Each row is a point on a landscape with many valleys, with its height.
From any point a ball rolls to the lowest of the 6 points nearest to it. It stops when none of these is lower. Distance is the straight distance between rows; heights are no part of it.
(935): [164 155 147 151 127 163 113  94 110 174 121 163 123 105 120 130 101 167
 120 114  98]  height 28.4
(92): [ 59 176 147 129 137 106  89 102 101  82 179 115 156 160 141 114 136  80
 100 137 155]  height 12.0
(254): [163 138 174 117 114 129 119 110  82 153 174 170 133 117 116 102  91 152
 133 115 107]  height 22.3
(451): [123  80 102 100 110 127 119 138 101 148 119 159  77 143 102 173 133  84
 162  90  96]  height 42.5
(621): [124 148 118 177 116 158 167  99 158 121  89 111 137 103 124  96 102 136
  88 134 100]  height 16.2
(6): [116 149 116 143 105 114 109  84  84  87 144 115 157 144 144  78 141  97
 126 156 140]  height 48.4
(945): [125 119  93 170 125 166 146  95 176 114 109  82 141 145 155  87  89 126
  98 141 143]  height 13.0
(543): [140 151 163 139 126 123 137 107  92 123 135 151 120  78 126  91  96 133
 102 117  90]  height 46.4
(722): [108 133 128 143 130 157 168 144 187 140 118 124  88  93 103 120  91 127
  92 123 123]  height 44.1
(864): [122 145 126  64 190 101 157 180 153 146  88 138  90 129 123 177 184 146
 188 105 151]  height 32.9
(885): [139 112  77  95 123 147 149 152 163 167  86 164 103 140 117 152 169 142
 180 113 130]  height 45.4
(720): [175 124 141 123 109 128 134 144  88 175  85 156 146  93 115 153 147 192
 159 151 106]  height 19.5
(719): [159  78 162  64 153 113 173 188  94 145 144 153 179 106 157 128 141 193
 158 148 127]  height 46.8
(934): [129 138 115  95 145 116 164 165 155 162  69 158 125 114 124 170 187 175
 161 115 142]  height 40.8
(441): [ 95 166 124 175 175 130 109  82 143 104 134  78 157 174 149 114  95 120
  67 106 109]  height 58.2
(467): [149 103 164  61 237  91 142 166 111 127 106 137 101 152 128 157 150 102
 204 100 120]  height 7.3
(201): [145  91 119 188 111 114  76 124 161  92 168  90  94 182 123 156 114  81
  99 120 152]  height 49.8
(87): [125 106  99 161 119 172 130 108 192 112 132  62 121 152 129 104 101 113
 113 146 150]  height 16.3
(848): [174 119 147 108 105 139 118 119  87 161 150 164 144 124 122 114  95 162
 153 122 115]  height 5.2
(876): [117 134 115 126 131 173 143 133 176 187 126 170  86 124 104 129  93 138
 119  97 122]  height 6.6
(838): [174 124 131 133  99 158 116 114 100 178 102 165 136 119 111 141 122 181
 149 121  90]  height 10.2
(65): [139 150 143 146  94  96 140  95  98  82 119 124 149  91 134  73 116 110
 111 142 118]  height 27.2
(604): [133 142 158  98 124 115 161 152 115 128 201 159 111  87 167  80 114 117
 121 111 163]  height 31.6
(858): [101 155 124 168 181 156 111  98 180 116 145  74 145 181 149 116  88 114
  81 126 119]  height 39.4
(319): [139 139 103 186 111 137 130  71 127 103 100 101 153 132 146  91 110 128
 110 134 102]  height 18.0
(787): [171 100 119  93 107 137 153 150  93 161 186 172 159 135 166  99 131 168
 172 111 138]  height 14.5
(711): [137 168 147 107 186 117 159 168 144 185  71 157 102 120 137 180 181 170
 159  95 141]  height 43.3
(24): [137 165 171 126 185 105 143 162 116 197  77 153 113 124 112 188 186 199
 146 110 143]  height 47.6
(695): [ 57 189 146 144 136  94  72 106  90  81 169 103 159 169 134 133 140 101
  79 137 137]  height 7.0
(306): [128 155 132 117 100 109 149 137 114  89 164 131 128  87 172  75 147  97
 123 147 171]  height 34.6
(233): [149  65 103 182  65 106 113 126 141  97 126  91 103 148 112 147 125  80
 116 120 136]  height 34.4
(916): [101 129 132 140 178 139  92 119 203  87 158  56 143 158 163 137  98 109
  80 140 134]  height 35.8
(19): [116 121 114 158 152 165 104 113 193 101 157  63 121 168 127 132  76 100
 100 150 150]  height 25.6
(379): [119 112 143 162 145 127  69 125 193  73 173  56 113 163 134 154  93  86
  95 153 138]  height 33.1
(714): [136 111  97  60 151 100 141 172 133 120  94 147 106 127 110 165 165 103
 199 111 114]  height 42.3
(247): [154 101 191  68 174 112 157 172  81 160 129 141 167 100 118 143 139 199
 158 146 133]  height 58.5
(590): [ 54 180 149 146 122  96  63 122 115  71 147  94 179 136 126 142 166 106
  69 127 116]  height 23.7
(634): [134  98  70  68 123 124 133 152 140 157  95 155 113 131 109 154 162 114
 199 120 119]  height 49.7
(296): [176 105 156 102 112 120 137 140  79 159 107 164 155  96 113 149 152 189
 167 161  94]  height 46.3
(760): [167  87 132  78 109 122 166 178  92 149 146 160 172 113 168 105 135 189
 162 145 128]  height 66.1
(879): [118  70 119 114 113 113 117 147 115 135 142 147  80 123  85 176 110  72
 124  86 109]  height 41.4
(460): [134 119 107 174 103 168 163 111 175 115  90  85 135 111 127  98 100 131
 108 141 126]  height 4.7
(500): [125  80 103 149  81 135 130 135 169  98 121  90 104 113 106 125 123  83
 122 146 157]  height 25.0
(666): [136 135  85 108 125 143 170 155 160 170  64 161 122 126 117 167 178 174
 173 120 120]  height 35.9
(915): [ 42 180 150 112 120 125 109 157 127  88 173  86 167 130 145 151 169 114
  86 180 169]  height 43.8
(754): [137 141 151  98 126 104 144 138 100 129 176 148 128  97 143  69 105 126
 136 122 143]  height 31.4
(192): [114  96 124 107 115 152 147 154 180 149 124 121  84  90  94 137 106 108
 109 124 137]  height 28.0
(691): [144 146 182 138 174 119 148 155 105 174  87 151 123 114 121 194 175 197
 147 129 127]  height 41.8
(814): [117  72 123 138  89 116 135 146 151 103 118 117  85  93  93 137 125  83
 120 122 131]  height 30.4
(592): [ 96  72 125 112 109 112 140 150 151 125 132 131  79  99  80 143 109  86
 112  95 126]  height 36.2
(506): [106 153 124 140 104 125  86  84  81  90 159 119 158 167 138  90 135  91
 117 145 163]  height 39.2
(439): [ 51 164 137 118 130 133 100 125 108 106 191 117 146 163 148 134 158  85
 100 159 197]  height 24.5
(202): [115 113 141 143 155 133  85 125 195  98 162  72 123 162 137 146  89 105
  91 151 151]  height 31.8
(246): [ 90 162 133 145 121 124  88  79  86  91 167 117 160 165 152 107 127  88
 107 140 154]  height 20.9
(405): [120 125  94 177 140 170 119  97 170 122 124  86 151 174 161 110  90 118
  93 135 133]  height 20.1
(671): [122  82  74  77 128 142 118 146 125 139 119 164  92 139 105 156 145  97
 175  94 116]  height 37.8
(169): [137 143 119 139 119 183 130 123 158 189 103 162  95 124 118 134 114 160
 132 112 108]  height 8.2
(570): [138  85 116 167 116 137  82 114 180 106 147  77  94 172 112 135 100  70
 114 151 161]  height 36.3
(928): [111 159 108 174 129 117  97  64  94  96 149 112 162 176 141  90 104 115
  93 123 128]  height 26.7
(346): [125 156 131 116  89 102 150 122  95  80 164 137 140  90 144  48 125 117
 109 142 145]  height 31.7
(672): [137 150 154 174 121 145 137 113 147 152 112 137 112  94 118 119  96 139
  98 116  94]  height 82.7
(813): [166 141 171 131 148 114 154 149  98 171  88 153 127 102 116 181 164 198
 153 146 104]  height 31.0
(220): [ 87 161 107 127 104 138 101  98  89 101 184 115 127 159 159 111 158  85
 119 161 189]  height 54.5
(794): [128 147  85 193 137 145 119  70 132 106 105  94 157 159 154 105 103 129
  98 116 109]  height 24.4
(717): [111 151 112 129  87 111 123 103  90  82 162 109 150 135 165  75 146  97
 122 169 167]  height 47.4
(265): [116  78 131 116  98 126 139 156 171 122 122 122 100  94  80 134 113  94
 111 133 140]  height 28.1
(689): [148 103 128  77 186  70 151 178 110 114  93 139 109 116 122 186 167 104
 195 117  85]  height 37.9
(476): [118  93  75  86 128 150 129 141 156 173 118 163  98 153 110 146 133 129
 160 112 144]  height 41.0
(121): [164 105 138 100 105 133 143 142  94 148 195 188 139 125 167  84 110 149
 148 107 147]  height 4.5
(361): [135 160 159 151 117 109 146 111 111 114 117 135 134  85 102  87 101 142
  99 125  86]  height 9.7
(137): [136  76  84  87 129 110 130 151 105 131 102 152 116 129 118 167 164  85
 190 117  81]  height 45.3
(642): [150 145 175 118 110 116 137 121  90 104 180 153 126  88 127  75 100 141
 109 116 120]  height 47.0
(874): [171 131 128 140 110 140 134 128 104 179  73 159 148 113 117 150 150 190
 166 138 102]  height 13.4
(477): [182 107 141  91 102 132 125 138  90 149 136 159 163 119 131 116 124 175
 165 137 114]  height 21.2
(81): [170 111 191  91 136 115 140 151  78 165 106 153 163  90 115 160 150 201
 155 156 109]  height 56.6
(459): [143 137  97 143 118 182 144 127 148 191  91 172 117 131 123 153 155 169
 167 110 126]  height 24.1
(872): [ 81 164 123 165 176 125 111 111 175  94 137  65 158 169 156 139 105 118
  69 126 105]  height 64.0
(9): [111 101 103  91 120 149 128 147 167 174 131 154  70 121  93 154 110 107
 136 104 135]  height 29.8
(508): [151 116 133  64 191  79 141 181 122 107  90 145  97 128 115 166 177 119
 196 107 111]  height 30.1
(788): [142 147 147 125 141 126 163 168 141 170  61 169 119 105 129 176 187 196
 146 134 133]  height 45.8
(764): [102 165 130 160 124 110  71  72  75  96 160 104 154 170 142 102 134  93
  89 127 141]  height 7.5
(196): [129 155 116 174 108 114 116  72  86  96 120 108 156 143 140  77 125 114
 116 137 108]  height 30.7
(535): [ 88 171 123 185 151 113  78  87 116 100 140  95 154 172 139 113 110 113
  79 112 118]  height 29.6
(356): [119  97 112 137  99 154 143 139 181 112 117  89 104  99 113 119 103 106
 110 148 159]  height 18.5
(363): [141 151 135 170 108 122 147  93 114 116  90 120 147  92 133  82 105 139
  99 136  87]  height 26.6

Where does a ball stop that starts at each point below?
(788): (121)
(24): (121)
(691): (121)
(81): (121)

Call two points neighbours if one is among the 6 nearest of the other. Go from one point of each pair to the other, from neighbour to neighbour, staying as low as possible. Name the highest point that can't be avoided.
(460) / (121): (192)
(467) / (460): (934)
(695) / (361): (928)
(361) / (460): (621)
(876) / (121): (838)
